Each row is a point on a landscape with many peaks, with its height.
From any point a climber steps to the highest of the 2 points nearest to it. It stops when none of these is higher. Distance is the straight distance between rows; heights are no part of it.
vobe: [ 97  97  78 110  81  88 120 119 124  92 104 101  87 101  92  74 117  96
 104 104  92 108  94  91 105 112 107 101  92 101 102  84  99]  height 169
Panik: [112 112 107  96 102  95 113 113  98 102 109 101  62 114  85  79 106  83
 106 125  69  83 108 116  88 141 121  94 120 101  95 118  95]  height 364
fon: [ 86 110 111 100 111  90 114  88  65 114  97  75  79  91  93 123  79 117
 100 111  91 109  91 122  85  99 108 103  83 106  95 106  92]  height 377
Fazaf: [113  88 104 108 121 137  94 124  80  99 117 103  88 106  94 101 107 116
 107 109  85  86  90 116  84 100 107  96  98 127 110 133  99]  height 472
Safat: [101  79 118 111 102  95 101  89 118  91  94  89 139  64 100  93 117  99
  91  96 120 108 106  90  83  92  75 102  76 111 116  94  88]  height 266
karir: [120 121  80  88  83 115  93  85  90 112 109 117  97 126 100 112  92 106
 105  77  90  94  92 115 115  91 117  99 124 106  90  95 117]  height 56
gufos: [119 105 105 102  89  96 110  76  93 111 111  90  96  99  87 106  94 103
  99 104  90  98  91 136 100 100 104  93 109 117  90 100  96]  height 296
Gab: [107  99 103 101 100  75 114  93 111  97 100 103 106  96  89  94 106  86
  93 113 106 112  91  96 106 114  96 101 101  97  88  88  93]  height 291
Sibor: [112  98 106  97 127  98 101 110 105  96  93 108 106  93  98 100 104  98
 105 121 114 107  78  86 103 115  96 102  95  92  82 105  81]  height 210
sula: [102 108  89  92  75  85  86  76 119  96 110 108 120 121 106  92  90  85
  87  78 107  94 108 104 115  89 105  97 130  99 102  94 117]  height 502
Futu: [ 80  90  92 114  91  79 121 123 133  80  85 103 105  94  97  77 124  87
  92 118 114 110 100  68  92 117  91 111  71  91 107  85  84]  height 202
feto: [125 107 113  97 128 122  97 117  85 107 110 109  72 114  85  97  97  97
 107 125  76  87 104 128  85 115 115  90 113 116 102 140  94]  height 406
gomi: [105  88 130 123  99  73 103  72 113  94 108  92 116  76  78  96 103  89
  96 105  92  98 113 122  86  98  96  99 101 107 109  99  98]  height 375
gezi: [107 101 140 110 111  68 113  78  95 110  93  73  96  81  78  96  93  85
  99 121  81 103  99 140  83 102 107 100  91 114  98 110  81]  height 255
Vigob: [127 111 107  86 109 105 103 108 104 109 118 103  71 123  87  91 100  84
 109 126  66  76 110 132  81 123 117  87 125 108  97 132 105]  height 384
tiziz: [ 91  90  98 110 106 116  82 135 104  82 118 108  78 112 102  94 110 107
 108 103  87  77 116  90  90 106 104 110  99  91 131 119 103]  height 336
daz: [126  92 116  97 126 100  95  91 103 103  93 109 122  81 103 101 108  92
  94 119 115 102  88 100 102 104  85 100 111  98  84 101  82]  height 226
Nibir: [ 81 120 117  97 102  84 107  90  79 106 105  73  60 106  97 113  78 104
 105 117  69  89 128 129  81 106 119  95 109  94 108 118 110]  height 318
mobi: [117 107 125 107 116  76 106  94 114 101 104 103  92 102  97  91 100  80
  95 129  95  96 115 107  88 129 100  98 110  86  96 111  91]  height 320
pamo: [111 125  96  81  94 113  83  85  82 111 101 112  87 118 107 116  72 108
 107  95  96  93 104 111 108  92 118  96 123  95  88  98 122]  height 64
Kugos: [ 82 108  79  99  78 103 108  80  69 106 103  77  96  96  99 122  82 125
  98  74  91 112  91 117 116  71  97 107  86 109 100  73 118]  height 235
somug: [ 90 122  87  76  90  86  99  96 100 106  87 109  93 117 105 104  83 100
 107 104 109 114  82  89 120 104 109  92 101  86  73  84 101]  height 537
vol: [119 125 115  80 102  84 101  81  91 116 100 101  75 116  97 109  80  94
 103 119  75  94 107 124  88 123 117  79 127  96  89 102 108]  height 340
sifug: [109 102  71  99  96 116 111 126  83 111  96  96  91  99  92  99 111 119
 111 102  95 104  68  97 102 105 101 102  79 116  88  97 100]  height 363
Tebif: [ 66  95 107 119  87  91 106 114  89  88 111  90  52 101  99 102  98 118
 108 107  84  78 131 100  86  98 102  98  98  83 129 116 103]  height 392
zuged: [ 99 109  67 113  74  95 124 114  86 110 115  85  57 108  77  86 105 112
 111  98  70  94  96 119  97 104 121  97  95 113 105 110 114]  height 330
sen: [122  88 101 101 130 158  88 130  89 103 105 114 102  97 102 109 109 107
 115 100  94  90  88 109  89  96  97 109  98 121 109 130  97]  height 503
Gutom: [118 125 115  81  91  93 104  89 102 111 120 108  70 123  91  99  90  88
 105 114  68  82 120 132  87 125 121  83 139 100 101 115 112]  height 365
zote: [ 95 102 131 108 132 112  98  98  65 112  86  92  84  79  97 118  82 119
  99 122  97 101  99 114  78 104 101 100  85 110  94 117  77]  height 313
nugu: [ 81 106 110  95  86  67  89  89 124  86  99 114  85 125 114  94  94  74
  98 106  96  86 133  85  99 117 113  97 125  68 113 100 108]  height 206
kizo: [120 102 113  94 106  65 109  74 116 102  95 104 114 103  97  92 110  76
  91 119 110 112  96 108 113 116  97  97 122  93  76  90  94]  height 316
kiz: [104 117  98  91  84  72 107  61 113 112 108 101  99 112 104  93  82  84
  93  94  89 107 114 124 115 105 118  88 132  89  97  83 113]  height 388
panor: [ 62 103  95 103  94  98  92  93  82  93 101  83  94  90 110 122  86 119
 100  81 110 100 113  88 107  74  92 105  89  88 112  81 119]  height 450
mig: [ 96 122 126  82 120 112  80  77  74 118  85 118  99 109 121 123  68 110
 109  96 101 102 106 101 107  99 105  90 124  81  76  95 102]  height 81
Zosuz: [106 111  95  92  94  84 100 108 120  95 102 114  84 122 100  86 107  78
 100 118  98 100 112  87 111 119 118  95 108  86  95 108 104]  height 232
nef: [ 86  71 123 117 101 102  93  90 113  86 101  94 139  70 107 100 103 107
  97  85 115  94 123  96  85  74  74 103  83 108 132 101  99]  height 253
pive: [102 105  80  90 109 123  95 110  79 116  78 107 101  94 109 109 102 117
 111  93 114 117  55  87 114  96  92 103  83 102  65  81  88]  height 451
goli: [108  98 106 117  98  97 109 119 109  89 112 105  89  98  92  84 116  94
  94 114  91  93 107 102  90 118  99 106 102 102 114 107  90]  height 422
pem: [121 101 136 109 114  65 113  77 104 110  93  83 104  77  83 100 104  84
  99 133  94 115  91 125  86 117  98  97  98 106  80 111  75]  height 236
tam: [ 96 109  67 104  61  78 134  88 113 106 102  83  87 107  93  80 100  89
 100  91  87 121  86 113 124 100 113 105  94 106  87  70 111]  height 248
vefa: [104 120 119  77 114 105  75  76  99 111  87 119 110 122 126 115  73  91
 100  87 110  99 109  94 114 102 106  85 133  77  69  95 101]  height 90
nefo: [ 91  72 102 110 101 113 110  89  92 108  89  76 143  67 103 117 100 117
  97  74 116 112  94 109  88  77  71 106  64 121 114  79  87]  height 172
zam: [109  78 105 110 119 116 111 121 104  95  90  89 131  62 100 104 133 121
 101 101 117 118  88  95  78 104  76 105  60 112 102 103  71]  height 189
morop: [104 112 104 116 102 103 123 101  71 116  98  64  79  85  66  95 104 111
 101 109  78 106  71 132  81 117 111 102  86 136  90 117  78]  height 297
met: [107 124 114  74 116 107  83  88  84 115  93 113  86 120 108 118  77 107
 109 107  91 100 107 111  96 101 115  87 129  87  82 110 105]  height 72
Zak: [102  94 129  96 144 135  83 119  68 108  95 122  92  90 112 120  91 116
 112 106 110 100  99  87  97  97  93 102  89  87  92 111  93]  height 376
Pezit: [124 118  78  91  94 101 107 109 109 115 109 109  86 119  87  86 105  94
 106 110  82  94  92 107 113 113 122  91 116 104  86 103 109]  height 230
teti: [113 120  99  79 103 101  80  81 107 108  95 117 119 119 111 107  86  83
  89  93 107 104  98  93 120 100 111  95 133  84  79  98 110]  height 99
Pof: [110  93 100  95 110 113  88  99 105  95  98 113 124 100 111 100 104  95
  97  84 113  96  96  88 102  91  88 101 108 107 101  98 104]  height 351
kudeb: [ 97  92 109 106  96 126  97  66  70 124  96  90 117  81 101 131  83 120
 105  80 105 108  82 129 106  72  92  99 101 116  94  84 101]  height 204
feno: [115 110 117  94  95  66 114  68 116 105 104  97 106  93  95  97  94  78
  88 109  87 113 107 124 108 114 106  90 125  94  88  87  95]  height 349
nama: [112 102  98  82 103  94  75  88 125 104  74 114 133 106 118  85 100  78
  83  87 133 119  75  68 125  96  95 104 113  78  62  90  96]  height 120
keva: [ 87  96  96  97 111 112  77 132 111  81 109 117  90 125 112  97 102  95
  98  97 105  79 124  83  94 104  99 107 111  85 122 121 111]  height 323
bival: [108  90 105 101 122 117  88  95  88 119  71  95 134  61 107 121 114 114
 102  99 123 120  65  95 108  98  74 108  89 102  66  81  71]  height 601
moku: [ 83 105 113  94 110 127  83 104  64 108 107 102  64 110 106 119  78 131
 106  98  96  77 124 106  96  90 111  97 107  93 110 113 108]  height 514
nesod: [124  95 119  98 118  86  97  95 115  95 106 120 104 105 103  87 105  77
  89 116  98  91 109 105 101 108  97  97 118  92  97 107  91]  height 338
mudil: [ 87  82 105 128  87  92 110 118 107  79 111  87  93  93  98  90 112 110
  98  98  93  89 127 101  78  97  94  99  87  98 142 114 102]  height 231
resup: [ 83  97  86  97  85 107  80 102 103  96 106 107  99 112 107 101  93 104
  95  80 109  95 120  84 108  93  95 104 104  91 122  99 115]  height 580
Gupov: [116  99  97 100  91 136  79 105  85 105 116 111  86 118  99 110  87 119
 114  82  83  67 110 124  93  83 113  92 120 114 121 123 120]  height 438
feg: [ 77  89 100  99 111 133  99 115  75 108  92  97 110  78 117 116  96 121
 105  82 113 104 103  73  98  85  77 115  81  99 104  88 100]  height 387
kig: [114 107  85  89 104 113  87 119 117  93 105 122 105 122  98  94 103  90
 100  99 100  95  86  81 111 109 107  98 115  97  94 107 107]  height 279
kefab: [ 95 101  82  97  88  81 104 115 136  88 101 111  99 112  97  77 111  81
 100 109 107 111  83  71 110 113 101 103  93  92  83  88 102]  height 158
Piv: [100 105 134  87 143 100  90 103  90 103  85 111  97  98 111 112  95  97
 104 126 115 101 102  77 101 125  97 101 103  80  77 107  81]  height 373
Ner: [102  91  82  82  97  89  86 102 125  91  83 109 131 105 121  82 116  77
  85  92 129 113  77  61 116 102  90 108  96  92  86  90 100]  height 132
gite: [ 91 112 115  81 101  66 102  91 114  91  95 112  85 118 102  97  92  72
 101 123  99  99 121  89 103 119 108  99 117  73  96  97 104]  height 219
Geru: [ 96  96 133  95 153 122  79 125  85  94  91 120  91  91 110 112 101 100
 108 118 108  93 108  76  95 115  95 103  89  85  94 115  84]  height 408
dunen: [ 96 106  85 107  88  80 121  91 105 100 103  89 100 101  91  91 105  93
  91 102  94 112  86 113 116 106 101 106  96 105  93  81  97]  height 270
mon: [ 78  86 110 104  94 106  68  99 100  85 111 109 107 109 121 102  90  97
  85  76 107  82 131  78  99  83  90 108 112  90 133 105 114]  height 529
sezif: [ 86 120 105  96  92  71 123  93  86 105 108  77  49 104  85 100  87  93
 105 122  67  99 118 127  87 123 119  97 108  99  99 108 103]  height 321
tifav: [114  96 119  94 131  97  85 110 122  84 105 126 104 114 100  94 102  76
  99 124 104  90 111  91 103 122 105  97 117  84  94 123  95]  height 362
Gupof: [ 75 111  74  84  79  85 105 107  97 101  82  97  87 110 102 104  86 102
 101 103 113 118  78  75 118  98 103 103  80  90  73  79  99]  height 617
Mivar: [122  89  71 109  85 101 109 107 140  96 104 109 133 103  95  65 129  75
  90  83  98 106  94  92 108 106  93 109 109 111 108  93 102]  height 229
kes: [108 109  86 104 102 106 120 124  79 105  99  84  75  96  88  92 113 116
 103 115  87 107  76 106  88 112 102 103  69 124  94 109  87]  height 339
Ruzof: [ 78  95  68 110  52  78 116 106 131  87 104  90  93 109  99  71 107  81
  94  88  95 106 114  85 118 106 103 101 105  98 115  79 113]  height 18
gevu: [ 86  87 112 115  75  80  96  87 126  80 113 106  92 112 105  83 105  90
  95  98  96  76 142  99 100  95 100  98 119  84 138 103 107]  height 183
nuzo: [ 82  99 104 106 102 102 106 123  81  90 107  96  66  97 103 102 101 117
 105 111  97  90 115  85  90 101 103 104  86  96 120 101 102]  height 420
Gurif: [123 104 109  98 138 135  96 130  76 101 103 107  74 102  98 105 103 110
 110 127  90  85  90 112  80 108 110 102 100 114  91 137  84]  height 437
Lopub: [106 118 122  76 123  72  91  80 100 104  86 105  93 102 108 108  85  90
  96 127 102 111 101 106  94 123 100  85 120  75  82  95  93]  height 308
zopov: [ 97  97 110  98 112  98  87  94 110  88  88 104 132  93 116  95 106  89
  82  91 127 108 103  71 105  91  90 101 103  86 101  93  94]  height 325
subi: [ 93  79  99 104 109 123 111 113  93 103  85  84 136  69 107 111 121 130
  97  83 117 111  91  99  78  91  76 112  54 116 104  85  71]  height 181
dazok: [106  96 129 114 103  73 110  99 119  88 109 104  93 104  88  73 116  74
  96 128  91  94 129 110  88 134 110 100 112  93 114 108  91]  height 301
fas: [107 110 122  83 128  87  92  92  91 113  80 105 108  91 118 112  90  89
 102 126 113 115  90  90 105 120 100  95 111  73  63  93  82]  height 337
Sos: [ 98 100  51  87  65  93 102 106 125  99 100  97 125 118 107  87 106  94
  88  72 107 112  85  76 117  89  98 101  97 104  97  83 114]  height 32
laved: [ 90  97 113  98 111  85  75 104 114  83 100 131 100 116 106  97 101  78
  95 117 109  87 120  83 102 110 103 104 114  81 105 111  98]  height 385
sifo: [ 73  76 110 115  84  92  90  95 122  81 111  99 102 104 110 100 100  97
  86  81 106  81 139  87  90  76  91 104 108  89 148 101 114]  height 489
Gelok: [108 105  93  92 108 135  85 103  78 110  91 114 110 102 112 117  98 111
 111  81 108 105  74  86 117  87 103 104 102 106  87  94 108]  height 329
kevog: [ 70  79  88 109  81 105  96 100 106  92 117  89 106  96 113  99 101 113
  95  75 104  85 140  89  95  73  81  97  94  91 148 103 113]  height 463
Zev: [ 93  75 114 126  92 100  94  99 119  82 108  92 110  81  96 100 109 104
  92  86 101  86 132 104  75  81  83 100  87 105 142 106 103]  height 243
bobem: [104  76 111 105 102  90  98  73 115  94  93  85 152  66  99 102 109 102
  84  82 122 110  88 107 100  79  73 100  79 111 104  75  89]  height 251
nifef: [ 96  91  81 121  72  89 126 134 129  83 106  92  87  96  91  56 135  80
 113 106  90 103  96  93  93 127 108 101  91 102 111  89  99]  height 179
vom: [101  96  93  90 116 111  87 106  88 113  72 102 115  76 107 108 105 109
 108 104 127 124  59  85 109  98  83 105  84  89  64  76  74]  height 515
gogiz: [132  84  98  99 112 126  92  81 104 113  90 104 148  89 100 108 117 100
  98  78 116 109  73 109 107  75  79  96 115 123  89  95 100]  height 403
kup: [132  91 101 112  97  71 115  86 138  96 114 108 126  99  89  62 123  64
  94 111 104 109  88 111 103 114  98 104 119 107  90  98  95]  height 263
levet: [116 117  83  93  84  88 102 106 121  97 110 121  91 132  85  77 104  74
 105 106  93  91  98  97 119 119 117  93 122  92  83 108 111]  height 247
Pizo: [ 84  88 100 103  93 118 102  74  78 116  86  81 128  74 100 131  92 128
 104  70 106 111  76 124 107  67  88 104  75 116  99  70 101]  height 191
tak: [ 81 115  76 101  69  61 129  90 100  97  99  75  73 108  87  90  89  92
 107 102  78 110 104 118 115  97 116  99  94  89  84  77 117]  height 228
gen: [112 120  63  90  66 101 102  96 104 103 107 111 103 124  98 100  89  99
 101  78  99  99  93  99 118  88 111  99 118 103  94  91 122]  height 47
denif: [ 92  97 100 101 100 103  98  65  87 109  99  96 122  92 102 121  83 116
  95  80 111 105  90 116 112  75  99  95 108 106  97  80 102]  height 220
Geva: [105  93 103 106 102 130 105 112  70 109 101  88  97  87  95 114 106 125
 103  96  93  99  80 112  87  91 101 101  83 130 103 117  91]  height 368
susiv: [122  84  95 102 117 117 109 122 105  93  97 100 127  77  90  93 130 111
 100 104 109 104  86  91  82 111  80 107  77 120 102 110  85]  height 199
Suni: [111 109  98  98  83  93  96  91 107 105 115 112  87 118  95  97  93  90
  96  98  83  85 111 113 108 100 110  94 128 100 106 107 114]  height 386
kiv: [119 111  78  97  91  97  97 119 136  94 111 123 108 124  95  76 115  69
  99 103  99 103  87  86 119 111 107 100 115 100  97 108 108]  height 264
podid: [ 99 110 102 109  99  80 122 108  92 100 107  92  58  98  82  86 108  91
 105 121  78  99 107 112  93 130 116 102  99 104  97 112  97]  height 343
rif: [ 76 112  96  84  89  72  90  99 115  90  82 112  87 119 112  99  81  84
 104 112 116 103 113  63 113 110 108  99 102  80  83  97 104]  height 439
vumut: [ 72 108 112  99 101  82 112  81  69 100 102  72  70  90  91 122  76 110
  99 111  86 102 124 128  91  94 111 102  96  93 104 102 105]  height 342
kuz: [111 105  59  83  90 119 107 119  87 120  91 101 107 106  98 107 111 114
 117  94  98 115  53  88 106  94 101 103  79 115  71  83 102]  height 397
Pozod: [ 76  99 110  91 103  86  74 113 114  76  91 117  87 121 116  97  90  83
  95 110 116  91 125  59 109 110 108 103 108  74 100 105 105]  height 411
kabav: [ 85 101  72 106  70 110 107  88  91 102 113  75 114 102  95 114  93 119
 101  69  96 103  98 116 107  67  93 107  91 121 118  80 118]  height 223
vir: [ 91 106 112 101 102 131  84  90  72 109 113 107  79 106 102 123  77 128
 118  92  86  71 121 126  92  70 111  93 119 110 116 115 115]  height 471
Rugat: [100  94 110 103 131 109 102 130  99  90  92 105  98  83 105  95 116 104
 102 121 111 104  92  72  92 114  99 108  76  96  97 101  85]  height 196
muten: [ 95 101 132 103 141 138  92 100  51 116  89 103  86  80 106 126  91 126
 112 107 100  95  95 103  90  93 100 100  93 104  89 113  89]  height 341
zopuf: [ 94  73  82 105  83 118  99 112 104  94 118  91 104  97 101  98 109 116
 102  75  94  85 126  99  88  77  91 100  92 114 146 104 118]  height 441
ditud: [ 83  88 106 102 110  79 101  89 116  89  88 101 126  89 109  94 106  96
  83 103 131 115  94  72 102 110  86 113  81  85 100  84  83]  height 300
fubig: [104 122  85  97  73  95 113  88  96 116 116 100  77 118  86  93  94  97
  97 100  82  97 101 121 106 109 119  95 112 100  96  95 116]  height 359
bup: [ 94 100 103  97 115 134  92 100  68 117  92 110 118  86 116 121  98 116
 111  85 116 109  79  85 112  86  80 106  91  99  93  82  92]  height 358
Gepeb: [109 108 132  88 124  89  88  72  90 105  94 103 107  97 112 115  80 100
  93 118 107 103 113 110  99 107 103  93 116  87  82  98  93]  height 281
Tima: [105 113  82  94  97 113  80 112 108  94 111 123  86 131  99 101  91 100
 107  97  94  78 105  84 113 108 119  99 116  86 100 113 121]  height 298
gur: [ 75 114 108  88 105 101  97 103  70 111  98  95  67 102 107 118  82 121
 105 101  96  91 113  99  99  91 112 103  90  93  97 107 107]  height 574
mog: [121  77 116 108 143 149  86 126 102  95 104 115 117  85 102 104 118 106
 110 106 103  89  96  92  88 101  92 101  94 114 110 132  91]  height 473
Rav: [108 120 101  87  84  84  87  56 114 104  99 110 117 124 113 102  70  88
  88  79  99 106 108 113 112  86 109  86 134  88  92  89 117]  height 442
libu: [ 97  80 106 106  96 100  92  66 102 105  96  91 136  81 105 108  91  99
  84  72 119 105  98 101 109  71  83  99 101 106 109  78 100]  height 234
nen: [123 113  78 108  98 106 123 110  74 116 101  78  94  98  74  88 114 113
 102 104  81 107  60 127  91 106 101 104  80 138  85 115  80]  height 319
fava: [115  87 125 125 101  89 106  96 113  86 111  98 110  82  88  88 112  94
  96 112  91  94 107 112  81 108  99 100  92 111 119 111  88]  height 393
meti: [ 97 113  59  90  71  99 100  96 103 107  92 102 111 118 106 100  95 104
  94  76 109 108  77  85 125  84 100 102 100 102  88  76 115]  height 39
kur: [100  87  88 115  79  88 133 130 134  87  99  92 112  88  87  66 139  89
 101 102 106 113 100  85  92 120  94 109  75 103 112  83  89]  height 190
nisus: [ 89 101 102 115  88  94 111 119  92  93 117  94  51 112  91  84 102 107
 109 115  70  77 126 110  87 110 116  94 106  93 117 119 103]  height 369
zibig: [ 83 108  87  98  90  90 110  75  74 104  92  75  91 100  99 127  77 114
 103  93  93 108  90 127 114  82 111 100  94  98  91  82 107]  height 254
kefat: [ 89 110  73 104  82 105 108 123  78 102 114  92  45 118  88  87 103 107
 118  98  73  83 111 113  88  96 113  99 105 100 119 114 117]  height 348
Gusip: [ 94  93 120 102  92  70  94  84 129  80 117 118  89 122 104  79 103  69
  93 105  98  82 143  99 104 111 106 100 129  82 116 104 106]  height 195
rute: [103  97 106 101  91  83  92  80 123  91 110 115 122 109 107  92 104  81
  85  92 104  94 111  90 107  93  97 100 120  89 117  96 101]  height 449
nul: [104  94 119 115 117 116 114 116  59 108  92  78  87  78  85 113  98 122
  98 114 100 103  85 117  77 100  96 109  74 124  98 117  83]  height 344
zisu: [110  99  72 104  87 126 105 138  95  95 115 102  81 113  95  94 110 113
 111  90  82  87 102 102  88  95 104 106  90 112 125 114 114]  height 367
Tika: [135  96 130 109 117  85 106  86 109  96  97  99 125  76  85  99 112  89
  91 126 104 105  84 115  91 114  89 100 105 103  81 110  80]  height 217
vof: [ 65 111 107  91 105  80  99  98  81 103  90  94  72  99 113 119  72 110
 104 111 106 104 115  87 107  94 108  99  92  75  89  93 110]  height 513
kopir: [121  92 118 104 128 121  89  94  88 110 100 110 120  87 107 115  97 103
 105 105 115  96  88 104 106  95  95  95 110 102  90 110  95]  height 242
bep: [116  77  81 107  84 128 109 119 104 103 107  83 125  86  93  99 119 118
 105  79  94  94 106 105  86  92  90  98  76 127 129 110 104]  height 407
vido: [109 106  83 102  88 117 103 105  92  97 112 104  92 102  89 100 102 108
 100  94  91  88 101 106  98  91 107 102  98 122 115 105 117]  height 390
Dekil: [ 78  97  91  92  94 105  82 113 102  93  91 107 111 105 124 106  95 103
  90  82 123  96 109  64 109  88  93 113  91  90 112  95 114]  height 531
ravid: [145  87  87 111  91  98 111  95 138  92 111 109 141  93  88  65 130  70
  90  92  96 108  85 110 100 103  85  94 118 119  98  97 100]  height 245
dip: [ 82  81  96 114  95  99 109 118 117  81 100  89 108  86 106  95 122 111
  97  95 105  98 119  81  78 102  85 105  78  98 131 100  95]  height 224
Nomad: [117 113 103  90  99  82 105  82  93 117 105 101  88 110  96 112  86  94
 104 111  88 110  97 125 101 112 114  86 112 105  82  99 100]  height 317
nav: [ 68 117 100  88 102  80 107  98  81 104  82  85  78  96 102 130  71 117
 109 114  98 118  95  90 115  94 107  98  79  86  75  80 100]  height 467
bag: [ 65  89 108 102 101 117  91 108  84  95  97  92  94  82 117 114  95 118
  97  87 118  99 118  80  90  81  86 106  86  95 123  91  98]  height 416
lup: [ 97 113  94  94  92  98 116  83  78 114 103  76  88  95  89 115  93 116
  98  95  85 104  82 134 107  93 115  96  99 113  86  93 103]  height 274
Sogi: [ 85  80 123 115 117  82  99  86 117  88  91  91 134  69 109  98 108  96
  80 103 126 117 103  82  93  96  71 109  83  87 107  86  74]  height 282
zuke: [120  83  78 104  87 101 114 111 128  96 110 102 131  97  97  82 131  96
  92  86 106 107  96  92  92 103  90 104  85 113 113  90  95]  height 218
faz: [ 95 101  60  97  61  78 118 101 124  90  98  97 109 118  97  70 111  84
  96  85 105 113  92  80 121  98  95 105 102 103 102  73 113]  height 24
sas: [ 51 109  95  90  89  91  96  85  83 102  88  85  95  99 111 124  72 114
 104  83 115 112 101  86 117  74 102 103  86  79  91  74 115]  height 493
napet: [ 77  90 108 112 102  80 116 120 113  80  93  89 102  80 102  92 125 108
  87 106 108 114 102  77  88 107  84 107  64  97 112  88  84]  height 213
moti: [116 100  96 106  94 118  95 104 101  99 125 108  91 119  95  94  95 103
 102  95  86  75 111 121  98  93 113  92 119 115 121 120 115]  height 415
Zated: [125  80 101 100 117 131  85  97 110 104  98 111 140  97 110 103 104  91
 102  84 111 104  91 104 101  82  81 101 117 120 103 109 102]  height 374
gozo: [107  72  81 116  85 123 107 128 108  94 115  86 115  98  94  95 114 120
 106  79  97  99 129 112  80  88  92  93  76 120 152 120 102]  height 424
muvo: [ 78 107  91  99  91 112  71 127 112  88 108 129  81 132 103  98  88  93
 106  92 101  83 121  84 103 106 113  97 111  79 106 123 119]  height 310
dul: [ 99  92 125 108 102  77  99  75 117  86 109 101 110  94  91  97 100  87
  92 106 103  94 123 103  94 100  92 102 110  92 122 104  95]  height 405
lavup: [ 94  86  76 104  90 126  94 148 105  87 115 106  67 121 103  95 112 111
 115  96  91  86 114  88  89  97 105  97  91  86 135 129 114]  height 350
Fomeb: [102 120  61 103  63  99 112 109  99 108 113  97  69 123  87  76 105  95
 110  96  78  96  96 117 116 108 121  97 111 106  97  97 118]  height 334
Nudum: [ 80  82  92  97  99 115 109  92  76 101  93  75 115  72 107 125  97 130
  99  72 109 114  97 105  97  74  76 110  69 105 109  74  99]  height 180
rog: [115  95 110 112  94  73 113  97 133  88 114 111 107 101  90  64 119  67
  94 115 100  93 112 105 102 120 103  96 116 101 101  99  91]  height 280
ranel: [112  87  98 111  92 131 118 122  84 104 109  76 106  86  85  98 119 125
 105  93  92  88  92 116  72  92  95  99  73 139 119 122  95]  height 389
vuvi: [127  84 116 111 117 131  92  77  91 119  82  88 142  70  98 117 108 112
 116  89 110  98  67 116 102  79  79  94 101 127  86  97  96]  height 448
lag: [105 109  97  87 100 110  74  89 114 108  86 118 124 114 124  98  90  78
  87  74 124 101  92  73 122  90 101 101 121  85  79 101 108]  height 109
guni: [ 59 115  76  80  77  84  95  98  91  98  83  97  89 106 107 119  72 105
 107  91 108 116  85  75 126  79 100  93  83  87  81  81 113]  height 548
tivar: [106  99 119  97 115  97  91  78  89 102  98 101 109  86 102 113  87 105
  94 100 107 100 107 109  99  93 101  98 106 101  98 103  97]  height 260
buge: [ 89 101  97 105 103  91  99 116 107  90 108 107  83 108 102  95 109 100
 101 115 101  98 103  75  94 113 100 106  95  88 111 106  97]  height 454
Rogi: [ 76 117  79 100  76  72 123  75  87 101  99  70  89 102  92 112  82 101
  91  91  81 117  90 130 124  89 109 106  85  89  81  73 112]  height 233
Vabi: [108  86 113  98 146 131  86 138  99  87  93 115 101  83 106 104 111 105
 110 115 109 101  92  83  95 106  93 105  94  98 102 124  90]  height 443
divu: [102 110 116 112 109  82 119  83  78 114  92  65  82  83  70  99  93 103
  93 114  77 110  89 138  82 108 107 100  90 120  88 117  75]  height 277
Pab: [107 107  86  89 103 156  75 105  84 116  94 127 110 125 110 125  86 110
 110  66 103 103  80  88 121  86 106  99 117 100  77 105 121]  height 304
togod: [103 102  81  95  93  70 105 102 140  94  86 114 125 108 104  68 117  70
  85 111 121 113  86  66 119 109  96 109 102  92  81  82  98]  height 145
meles: [ 80  95  99 110 106  98  89 116 109  89  94 110  92  98 115  95  97 105
 101  96 116 102 105  69  96  96  96 106  86  86 115 105 101]  height 488
sofer: [ 85 128  88  70  84  88  83  90 114 102  80 120  87 132 111 101  78  83
 104  99 112 105 101  75 124 108 113  89 115  80  76  99 109]  height 475
mot: [129  83  96 110 107 109 103 118 117  94 111 111 129  89  92  85 123  97
  98  96 104 101  91  98  93 100  86  96  98 122 109 106  93]  height 208
zegig: [ 82 104 106  98 109  78 113  92  80 109  89  72  88  90  95 120  87 113
 100 117  97 124  85 107  97 103 103 101  71  89  78  84  91]  height 419
pipek: [118  91 127 110 126 125  97  83  88 114  77  88 137  63  99 123 111 116
 104 105 118 107  67 111  94  91  76 103  84 117  77  96  70]  height 509

Where does a climber stop that starts at each point below?
pem | bival
nul | resup
tak | sula
nefo | Gupof
zuged | resup
tivar | sen
Tima | gur
Sogi | bival

Call two points neighbours if one is among the 2 nearest of the other. Go from one point of each pair to the other, from neighbour to neighbour, staying as high as possible. Name the lowest point that can't be avoided.
Vigob, sula | Nibir
resup, Gupof | nefo
gur, resup | zuged
sula, resup | gomi
